Each scene shows the same named points in several views. A view is turned or mirrored, and shifted as a whole, has a little noise and may leave points out.

Scene 1
View 1
q_458: -8,9,8,-1,-12,-10,-11,1,1,-6,17,6,6,-9,9,0,8,-2,-8,-14,-7
q_581: -40,17,5,22,-15,-32,-38,-6,24,2,30,-8,1,-13,22,1,19,7,-15,20,4
q_726: -10,4,12,3,-13,-12,-10,5,-3,-5,23,6,3,-12,8,0,13,-2,-3,-7,-6
q_50: -12,14,12,8,-23,-12,-29,3,14,-12,26,-4,-3,-3,16,3,12,5,0,-3,0
q_637: -32,16,3,15,6,-3,-20,11,-15,-28,-1,-14,28,-17,6,-12,-2,-1,-3,0,2
q_203: 1,1,29,8,-19,10,-16,27,-21,-37,22,-9,1,-6,5,-1,8,1,30,-6,0
q_857: -15,19,12,23,-11,-20,-30,6,-3,-28,14,0,12,-8,2,-5,15,2,-5,6,3
q_591: -24,4,14,6,-18,-4,-24,8,9,-3,31,-13,-4,-11,23,2,11,4,8,4,-1
q_256: -25,9,3,3,-1,-4,-12,4,-6,-8,9,-6,17,-15,11,-6,2,-2,-7,-8,-3
q_655: 8,4,23,6,-28,-15,-16,7,1,-13,32,12,-10,-4,6,6,22,1,5,-7,-6
q_355: -23,7,8,12,-5,-24,-13,1,-3,0,21,6,10,-18,7,-2,17,-3,-13,4,-3
q_457: -5,3,19,18,-17,-35,-14,3,-4,-5,33,20,-3,-14,-1,3,31,-3,-10,9,-4
q_357: -7,3,15,8,-5,-13,-4,10,-19,-15,15,9,11,-15,-2,-2,14,-6,-3,-6,-5
q_183: 3,7,17,10,-1,-6,-2,18,-36,-36,2,11,21,-13,-13,-7,9,-7,3,-13,-5
q_170: -11,4,13,-3,-13,3,-10,10,-6,-12,18,-4,5,-9,12,-1,4,-1,6,-13,-6
q_126: -18,14,12,16,-12,-15,-25,7,-1,-19,18,-2,8,-10,7,-3,13,1,-2,3,1
q_588: -21,16,15,19,-13,-4,-33,14,-4,-33,16,-16,9,-7,10,-5,8,5,10,7,5
q_910: -11,14,8,8,-7,-9,-17,5,-6,-21,9,1,15,-9,3,-4,7,-2,-5,-10,-3
q_823: -46,2,2,12,4,-25,-11,-2,1,15,24,-3,13,-26,17,-3,16,-3,-16,14,-3
q_367: -28,20,7,25,-9,-27,-34,1,6,-19,17,-2,12,-12,7,-4,16,3,-12,13,4
q_388: 12,4,24,10,-24,-21,-12,9,-7,-17,28,19,-6,-6,-3,4,25,-2,2,-6,-6
q_214: -15,3,12,-4,-15,3,-14,9,2,-5,24,-8,1,-10,18,1,5,1,7,-10,-5
q_795: -20,10,5,10,-6,-24,-14,-2,0,-3,17,8,11,-15,6,-2,14,-3,-17,-1,-4
q_735: -16,18,11,25,-8,-29,-27,3,-4,-24,14,7,13,-11,-2,-5,19,0,-12,8,2
View 2
q_357: 2,6,2,-13,1,14,0,10,-13,14,-11,6,-23,3,7,5,12,-4,10,-12,-23
q_214: 8,13,-3,14,-1,13,13,8,-3,7,-19,13,3,4,-7,10,12,-2,3,-1,-15
q_388: -5,-1,-6,-20,-5,12,4,15,-3,6,-18,13,-13,-3,7,29,4,-9,34,-9,-31
q_591: 8,5,6,11,-3,6,11,11,-1,-6,-14,10,17,7,-12,9,10,4,11,1,-10
q_726: 2,8,0,-5,5,9,6,14,-6,10,-11,12,-5,5,4,12,11,3,9,-9,-16
q_355: -1,5,5,-11,8,7,-1,16,-9,4,-1,6,-5,10,6,4,8,18,10,-13,-11
q_857: 2,-2,6,-8,-13,22,-5,6,-6,-9,-4,-5,-13,6,-4,-2,-4,13,23,-6,-23
q_458: 0,14,-9,1,3,18,6,11,-3,12,-13,13,-9,3,4,14,4,10,9,-9,-18
q_367: 1,-3,10,-7,-7,18,-5,9,-3,-15,3,-5,-2,12,-5,-4,-5,28,21,-7,-14
q_126: 4,2,4,-3,-7,17,0,8,-6,-5,-8,1,-7,6,-5,2,2,10,17,-5,-19
q_637: 13,8,9,7,-9,27,-5,-3,-16,3,-4,-10,-24,10,-9,-25,5,11,-5,-4,-16
q_735: -1,-4,7,-16,-7,20,-7,9,-8,-7,0,-5,-15,8,2,-1,-3,18,24,-11,-21
q_170: 9,14,-5,10,-1,17,10,6,-7,15,-19,12,-11,1,-3,6,12,-5,0,-4,-20
q_457: -8,-4,5,-28,4,2,0,22,-4,-1,-4,10,-4,6,12,22,6,7,31,-15,-20
q_581: -1,-1,12,0,3,6,1,18,4,-22,5,1,25,17,-8,3,-2,39,19,-6,0
q_183: 7,5,-1,-15,-11,26,-4,1,-20,20,-15,-2,-47,-2,6,-4,10,-18,10,-10,-36
q_50: 2,6,-4,7,-6,17,8,10,4,-6,-14,10,8,4,-8,15,-2,12,21,-1,-17
q_588: 12,0,9,8,-19,22,2,0,-7,-12,-12,-6,-6,6,-16,-7,1,1,16,3,-21
q_203: 14,3,0,7,-22,19,9,-1,-10,5,-30,5,-18,-5,-13,7,12,-33,17,5,-34
q_823: 1,5,15,-7,17,-1,0,19,-11,1,8,5,8,19,4,-6,16,27,-4,-15,3
q_910: 5,9,-4,-1,-5,24,1,5,-7,8,-10,3,-19,4,0,0,2,9,9,-7,-22
View 3
q_726: -1,0,4,5,-25,19,12,-16,5,0,12,-8,8,-12,-8,20,4,-5,-13,21,18
q_357: 2,1,1,-9,-30,19,24,-14,5,8,10,-10,2,-13,-11,20,5,-9,-10,5,16
q_655: 12,0,6,16,-17,22,7,-14,4,-4,17,6,2,-16,-17,32,-12,4,-23,4,15
q_857: 4,16,0,-8,-10,-3,14,-9,17,-2,-1,-6,-3,-16,-24,15,-5,0,-2,11,23
q_457: 4,5,11,5,-22,21,7,-19,-11,-3,-11,12,-2,-20,-9,35,-3,4,-12,14,11
q_203: 9,-13,1,8,-27,-3,16,-9,24,10,35,-10,4,-2,-20,18,-8,-2,-17,-23,25
q_637: -8,10,-5,-20,-21,-9,24,-8,27,8,11,-28,6,-6,-18,-2,10,-13,4,15,30
q_735: 3,19,1,-13,-11,2,16,-11,10,-2,-11,-3,-5,-20,-21,18,-2,0,0,14,21
q_256: -7,6,-2,-7,-23,10,18,-12,18,3,17,-22,12,-9,-11,6,9,-12,-6,28,23
q_795: -3,13,2,-5,-18,19,15,-13,4,-2,0,-9,5,-17,-11,17,5,-7,-7,33,18
q_367: -3,20,3,-7,-5,-6,7,-10,14,-8,-11,-6,-1,-17,-20,12,-3,2,1,27,25
q_355: -5,9,4,-4,-21,15,12,-16,2,-2,-3,-7,5,-15,-8,17,7,-5,-5,31,18
q_581: -11,19,9,11,-1,-7,-11,-14,11,-19,-15,-1,7,-15,-13,15,0,7,-1,52,26
q_388: 14,2,5,7,-21,25,15,-14,-1,0,9,8,-3,-20,-17,35,-10,2,-19,-4,12
q_170: 1,-3,0,8,-26,15,14,-11,17,2,29,-15,11,-7,-12,15,2,-8,-17,13,22
View 4
q_256: -8,12,-4,-4,0,9,16,2,12,-5,2,-12,-8,12,-7,-13,-2,-11,3,6,-9
q_458: -3,20,-13,-13,3,6,10,8,14,6,8,-2,-7,9,0,-12,7,-9,-3,-1,-8
q_588: -5,20,18,6,-1,19,-1,-3,16,-13,17,-18,0,5,3,7,-4,-13,17,-1,-20
q_581: 3,34,10,2,-3,17,13,14,35,-35,8,-4,18,23,7,1,-5,-3,-20,-24,2
q_170: -5,21,-4,-1,-4,6,11,0,16,12,8,-9,-13,0,-2,-11,8,-12,7,4,-13
q_591: 2,36,7,9,-12,9,12,2,31,-2,10,-10,-1,2,5,-4,6,-8,-2,-13,-8
q_357: 4,10,-14,-12,5,5,4,0,3,8,0,-14,-3,8,-14,2,9,-8,4,1,-17
q_355: 5,16,-10,-8,1,8,12,7,15,-11,-3,-9,7,19,-11,-2,3,-4,-11,-9,-6
q_795: 1,15,-12,-12,5,8,11,9,13,-11,0,-6,4,20,-8,-6,2,-6,-10,-7,-5
q_183: -2,-5,-12,-16,12,8,-6,-7,-13,13,4,-20,-10,4,-20,6,6,-14,22,15,-28
q_214: -4,29,-2,3,-8,6,14,1,24,10,9,-8,-11,0,3,-12,9,-11,3,-1,-10
q_735: 1,10,-1,-14,12,17,-4,7,6,-20,11,-10,12,20,-6,11,-2,-7,-1,-8,-15
q_126: 0,19,3,-5,3,15,2,4,15,-10,11,-11,3,12,-1,4,1,-10,3,-6,-14
q_823: 5,19,-7,5,-8,6,27,4,24,-23,-15,-15,12,24,-18,-8,-2,0,-19,-12,4
q_655: 9,31,-12,-15,3,6,-8,8,17,18,17,1,-1,1,7,6,19,-8,-2,-16,-18
q_457: 17,23,-18,-19,6,7,-6,9,12,0,4,-3,14,15,-8,15,15,-1,-15,-23,-13
q_910: -7,11,-5,-11,8,12,5,4,7,-2,10,-9,-6,11,-4,-5,1,-12,7,5,-13
q_367: 0,17,8,-6,7,19,3,8,17,-30,12,-9,13,22,-1,7,-6,-7,-3,-11,-10
q_203: -1,20,6,3,-4,10,-8,-10,8,24,19,-18,-14,-13,0,8,12,-16,27,4,-30
q_50: -1,35,4,-4,0,13,2,11,27,-5,20,1,2,7,14,-2,6,-9,-3,-15,-9
q_388: 12,23,-17,-21,8,5,-13,7,8,18,15,-1,1,4,0,12,20,-7,-2,-14,-21
q_726: 4,22,-12,-7,-2,5,10,4,16,5,2,-8,-2,8,-6,-5,9,-7,-4,-7,-9
q_857: -1,13,6,-10,10,18,-5,5,9,-17,15,-11,7,15,-1,10,-2,-10,6,-6,-17
q_637: -13,0,9,3,2,17,14,-4,5,-20,3,-24,-4,14,-13,-7,-12,-14,17,15,-15

Which points are out of place in each view (at most two, in the order of its rows)? Write - if all are in place.
view 1 | q_726, q_203
view 2 | q_170
view 3 | q_457
view 4 | q_256, q_50
